A landscape with many valleys, sampled at points; each row gives a point and its height.
From any point a ball rolls to the lowest of the 2 points nearest to it. It stops when none of these is lower. Distance is the straight distance between rows; heights are no part of it.
K_386 h=3.47: [2,-5,-12,-2,-18,-23,-13,-18,-1,-12,-12,12,-7,0,9,-2,-12,3,-5,19,7,1]
K_339 h=6.13: [9,-2,-16,15,-7,20,8,13,0,-14,14,-12,12,0,-3,8,0,-7,6,14,13,-12]
K_98 h=2.82: [-1,13,6,-10,19,12,6,13,-15,3,1,10,-9,-17,-2,-17,0,-8,-2,-42,-9,-7]
K_503 h=2.96: [0,7,-2,-5,15,12,-7,6,-8,10,-13,6,-12,-7,-4,-10,7,-10,-8,-22,-3,-2]
K_474 h=3.74: [9,-10,1,5,-12,-28,-2,-12,7,-8,-3,-6,2,0,0,7,3,9,0,26,-15,8]
K_478 h=1.80: [15,8,-3,5,5,19,5,5,-13,-4,27,-5,5,16,1,20,-12,-5,-5,4,9,-7]
K_980 h=3.48: [-6,4,-24,8,-10,-3,-5,8,0,-11,-7,10,-1,0,-2,5,-9,-6,1,18,9,6]
K_265 h=8.00: [5,-12,-20,2,-6,-8,-19,2,8,-3,-1,-7,5,6,-6,12,0,-3,-2,17,9,3]
K_862 h=3.29: [-15,13,-3,-3,-9,9,4,3,-11,-1,8,12,0,2,-9,2,-6,5,2,8,-2,9]
K_277 h=4.91: [7,16,11,7,13,18,11,1,-11,5,6,4,0,11,18,7,2,9,-6,-21,-7,-9]
K_530 h=1.04: [3,9,-9,-8,0,15,0,10,-14,-3,22,-2,2,5,-14,17,-15,-12,0,0,12,-4]
K_395 h=7.11: [9,-13,-2,9,-17,-29,-3,-17,3,-18,2,2,4,2,5,-13,-3,7,3,23,10,-6]
K_227 h=4.03: [2,10,-1,12,4,0,-4,-25,-2,-3,-22,4,-3,4,19,-18,6,2,3,-12,2,-14]
K_681 h=1.50: [9,-10,4,-12,6,3,-10,-3,3,12,-15,-1,-17,-10,-2,-3,15,-2,-3,-14,-7,6]
K_453 h=2.71: [-7,-2,5,-6,-16,-13,4,-12,3,3,-4,9,-10,-10,-4,4,-1,8,0,16,-16,17]
K_538 h=0.54: [10,-11,11,-10,-1,-8,-7,-4,6,9,-10,-5,-13,-6,-5,7,13,6,-6,4,-7,9]
K_364 h=4.84: [7,-16,-11,5,-18,-10,5,0,11,-10,-4,-13,7,-6,-9,3,10,7,9,21,4,2]
K_797 h=3.04: [-12,5,-1,-9,-11,0,-1,0,-2,5,-2,14,-11,-7,-14,1,2,5,-5,9,-5,15]
K_625 h=6.75: [10,-3,-3,23,-6,15,9,5,-3,-12,19,-1,13,12,0,5,5,5,0,23,8,-16]
K_221 h=2.29: [6,-4,0,-19,6,-3,-16,19,-6,5,13,12,-18,-4,-13,-3,-15,-7,-6,-11,13,-4]
K_129 h=2.66: [0,4,-11,11,3,14,-6,-1,-7,-6,13,-1,11,18,6,15,-8,-4,-6,11,16,-10]
K_207 h=0.78: [2,10,13,-8,10,1,3,18,-13,6,17,1,2,10,-8,4,-9,-4,-5,-10,5,-5]
K_333 h=7.56: [0,1,5,15,-11,-15,-2,-15,-3,-11,0,8,3,16,8,-15,-4,10,1,16,9,-11]
K_443 h=2.83: [-4,-8,17,1,-8,-20,6,-19,10,0,-6,5,4,5,16,-9,-3,14,1,11,-5,1]
K_150 h=3.90: [-4,15,7,5,-7,12,11,2,-16,-2,10,9,8,14,2,8,-7,6,0,5,-8,2]
K_317 h=7.69: [0,-1,-29,14,-10,7,-1,1,8,-22,-13,-16,6,-12,-2,1,-4,-16,2,15,15,-9]
K_260 h=4.42: [9,8,14,9,10,13,14,8,-4,7,22,1,-1,18,9,7,2,6,-3,-9,1,-9]
K_216 h=3.51: [-1,-5,9,-5,-6,-20,-2,-22,0,1,-19,8,-5,-2,21,-7,2,9,-1,0,-10,-1]
K_100 h=5.56: [-11,-1,20,-2,12,-5,4,-17,18,13,-11,-8,2,-12,16,-7,-2,-1,-2,-18,-22,16]
K_970 h=1.42: [-2,-4,17,-13,-2,-1,3,1,4,12,-2,-2,-5,4,-11,2,6,5,-1,2,2,9]
K_132 h=4.83: [13,-1,-10,-1,1,24,-8,20,-5,-19,16,-17,4,5,-18,8,-9,-12,-1,10,20,-3]
K_226 h=5.49: [9,-1,-17,-3,-2,10,12,20,3,-9,18,-15,8,-3,-11,8,-8,-10,12,1,18,-3]
K_27 h=2.80: [3,-6,16,-19,10,-1,-7,8,0,11,3,5,-16,-8,-6,-10,1,-3,5,-28,-2,-3]
K_477 h=3.82: [-14,9,-21,3,1,9,-13,6,-3,-6,2,15,-10,0,-5,8,-14,-9,-10,8,13,9]
K_929 h=4.32: [-3,-2,14,-4,2,-22,3,-22,2,2,-19,6,-7,-14,26,-1,0,9,-6,-7,-30,8]
K_297 h=5.88: [-1,1,-21,-4,-11,11,10,15,-1,-10,6,-14,7,-14,-12,7,-1,-14,16,-6,5,1]
K_810 h=3.26: [5,11,-2,12,18,13,1,-13,-5,7,-18,-3,4,-1,11,-13,14,-7,5,-17,2,-13]
K_690 h=2.41: [1,7,5,3,9,6,-7,7,-4,12,-6,5,-9,11,-1,-2,6,-4,-4,-9,1,-4]
K_741 h=5.85: [-4,-7,18,-9,7,-14,-1,-16,13,15,-3,-5,-6,-4,7,5,6,0,-3,-5,-24,16]
K_629 h=3.87: [-5,13,-14,-3,19,20,7,7,-13,-2,-7,5,3,-24,1,-16,4,-4,5,-38,-12,0]
K_587 h=1.66: [-5,5,11,2,9,-5,0,-5,3,13,-11,4,-4,7,6,-7,10,1,1,-14,-12,2]
K_190 h=0.55: [0,3,0,1,9,-7,0,-18,2,10,-25,-3,-2,-8,10,-10,14,-2,-1,-14,-11,0]
K_850 h=5.08: [-5,-2,7,-3,12,-12,7,-22,8,4,-22,-4,2,-24,25,-7,5,1,-2,-18,-30,11]
K_671 h=2.55: [-9,1,0,2,-6,-2,17,8,1,-2,13,-11,19,5,-8,4,-3,1,9,10,-1,4]
K_318 h=4.31: [5,1,-22,4,-5,20,-6,19,5,-19,3,-13,-1,-9,-19,7,-9,-16,-1,7,18,4]
K_40 h=2.03: [-1,6,2,-1,17,7,11,-9,-1,8,-16,-10,9,-10,4,-12,13,-4,8,-25,-9,-3]
K_631 h=6.92: [3,-3,-21,19,-14,6,12,6,3,-18,-1,-9,15,-3,3,-2,3,-5,11,14,10,-14]
K_730 h=2.22: [5,9,21,-12,18,11,4,13,-14,8,8,3,-4,0,1,-9,-4,-3,0,-34,-4,-10]
K_135 h=2.21: [-14,4,24,-11,17,6,4,5,2,11,2,1,1,-8,8,-12,-4,-1,1,-35,-17,9]
K_789 h=6.17: [9,-8,-13,4,-8,5,0,15,5,-10,0,-13,7,0,-19,5,6,1,3,18,16,-1]
K_774 h=2.99: [-3,-6,-23,-6,-11,-6,-3,13,0,-6,2,9,-9,-9,-14,10,-7,-4,-1,10,3,13]
K_922 h=0.80: [-18,-1,21,0,2,-4,11,3,9,11,-2,0,7,5,11,-4,-2,11,0,-2,-9,12]
K_178 h=6.07: [-7,0,-13,-14,-14,2,9,9,0,-4,14,-5,2,-17,-21,3,-4,-9,13,0,-2,11]
K_355 h=2.60: [4,-8,-11,-17,-6,-10,-9,21,-1,0,9,5,-15,-10,-21,6,-9,-5,-7,0,6,9]
K_170 h=5.80: [2,9,13,15,9,11,7,-8,-5,3,-2,7,4,14,23,-4,6,12,2,-7,-1,-18]
K_24 h=1.57: [-7,8,23,-11,11,0,8,12,-6,12,8,2,1,4,-2,-4,-5,0,-3,-21,-9,4]
K_375 h=3.46: [-4,-5,-3,5,-10,-11,7,-4,3,-3,1,-2,11,7,-2,1,0,5,9,18,2,3]
K_299 h=6.96: [7,-11,4,3,-4,-10,-15,-13,8,6,-6,0,-3,11,1,0,11,9,0,15,2,-4]
K_352 h=1.95: [-16,-4,27,6,3,-9,7,-16,17,6,-12,-2,6,2,21,-11,0,12,-3,-2,-11,6]
K_706 h=7.45: [9,-19,-10,9,-7,-9,-16,-13,10,-7,4,-3,6,8,1,5,6,9,1,23,10,-9]
K_766 h=6.45: [-7,0,23,14,11,6,8,-10,10,12,1,-2,8,8,20,-10,14,10,5,-11,-10,-10]
K_99 h=1.88: [-5,-8,7,-19,-8,-8,6,1,7,4,10,-3,-1,-9,-14,8,2,4,5,6,-6,17]
K_7 h=3.24: [4,10,3,13,7,19,-4,13,-9,1,-2,9,-9,17,4,7,0,-3,-9,2,9,-7]
K_432 h=3.33: [-4,2,-3,2,-3,-7,-11,-11,-4,4,-17,14,-6,9,9,-3,-2,4,-8,11,11,-7]
K_341 h=6.89: [6,-4,-5,15,-7,10,-5,5,4,-6,6,-2,2,12,-8,3,6,6,-1,24,19,-9]
K_463 h=3.69: [4,-4,6,8,-4,-13,-11,-19,-1,-2,-19,10,-11,6,19,-15,1,8,-3,1,6,-11]
K_731 h=2.87: [-15,4,11,-4,17,10,12,-3,8,4,-8,-5,8,-22,11,-17,-1,-4,4,-34,-20,16]
K_408 h=8.61: [8,-10,-26,13,-7,12,0,11,9,-20,-14,-26,12,-12,-4,1,10,-13,5,3,9,-18]
K_188 h=4.09: [5,17,0,11,13,22,-4,3,-12,3,-7,10,-6,12,20,5,1,-1,-10,-17,3,-9]
K_283 h=1.40: [13,-11,0,-11,-8,-19,-11,-4,4,0,-2,-6,-8,-4,-6,16,5,5,-9,18,-12,13]
K_296 h=5.86: [17,-15,-11,6,-22,-25,-4,-15,5,-20,-2,-9,3,-6,4,3,-2,5,6,29,-4,-1]
K_737 h=2.78: [-1,-5,-9,-4,-10,-14,-8,-4,-2,0,-13,9,-6,-3,-5,7,-2,5,-11,19,3,4]
K_379 h=1.65: [-1,3,10,-5,0,-5,14,21,-3,1,18,-4,10,4,-15,2,-10,-3,7,-3,1,5]
K_407 h=8.41: [-1,-7,-26,-1,-13,-5,-7,4,0,-8,-5,-10,15,-5,-10,8,-1,-9,10,9,0,4]
K_856 h=6.37: [2,1,10,20,4,2,-3,-13,-7,-4,9,8,8,22,18,-8,2,12,-6,8,5,-27]
K_868 h=3.54: [0,1,13,9,7,2,11,9,3,10,19,-2,8,15,-4,0,7,4,2,6,2,-3]
K_249 h=3.99: [-3,6,-13,-4,-1,19,-10,15,-2,-11,9,2,-8,-4,-15,11,-15,-12,-11,9,22,8]
K_977 h=6.65: [1,-7,6,11,5,2,-12,-12,3,5,2,1,8,18,8,-3,10,7,2,10,5,-18]
K_926 h=3.81: [-18,6,6,-14,6,-3,-1,-5,-3,14,-1,12,-10,-8,-6,-3,4,2,-7,-14,-18,10]
K_951 h=2.00: [1,-2,-6,-12,3,0,-10,7,-2,11,12,2,-10,8,-8,8,-7,-5,0,-8,11,0]
K_535 h=2.28: [-14,-3,10,-8,-8,-12,9,-12,12,5,3,-3,5,-3,-1,4,-9,1,5,12,-13,19]
K_717 h=1.55: [0,4,-11,-8,-2,1,-3,7,-2,3,12,-5,4,4,-19,9,-3,-7,4,6,13,4]
K_81 h=2.51: [8,-12,9,-27,2,-14,-10,12,0,7,12,6,-15,-7,-11,-3,-8,1,2,-13,4,3]
K_960 h=3.45: [-11,10,0,-10,14,-1,4,-1,-5,11,-12,6,-5,-13,-5,-10,8,-3,-8,-30,-14,0]

For each start below, name the point where the ball stops.
K_341 | K_207
K_862 | K_538
K_100 | K_922
K_249 | K_530

Call two points neighbours if one is among the 2 nearest of the other. Go from one point of each pair to the other, from neighbour to neighbour, staying as low as possible. Name the highest point that can't be avoided.
K_922, K_737 | K_463
K_24, K_190 | K_629
K_207, K_530 | K_27
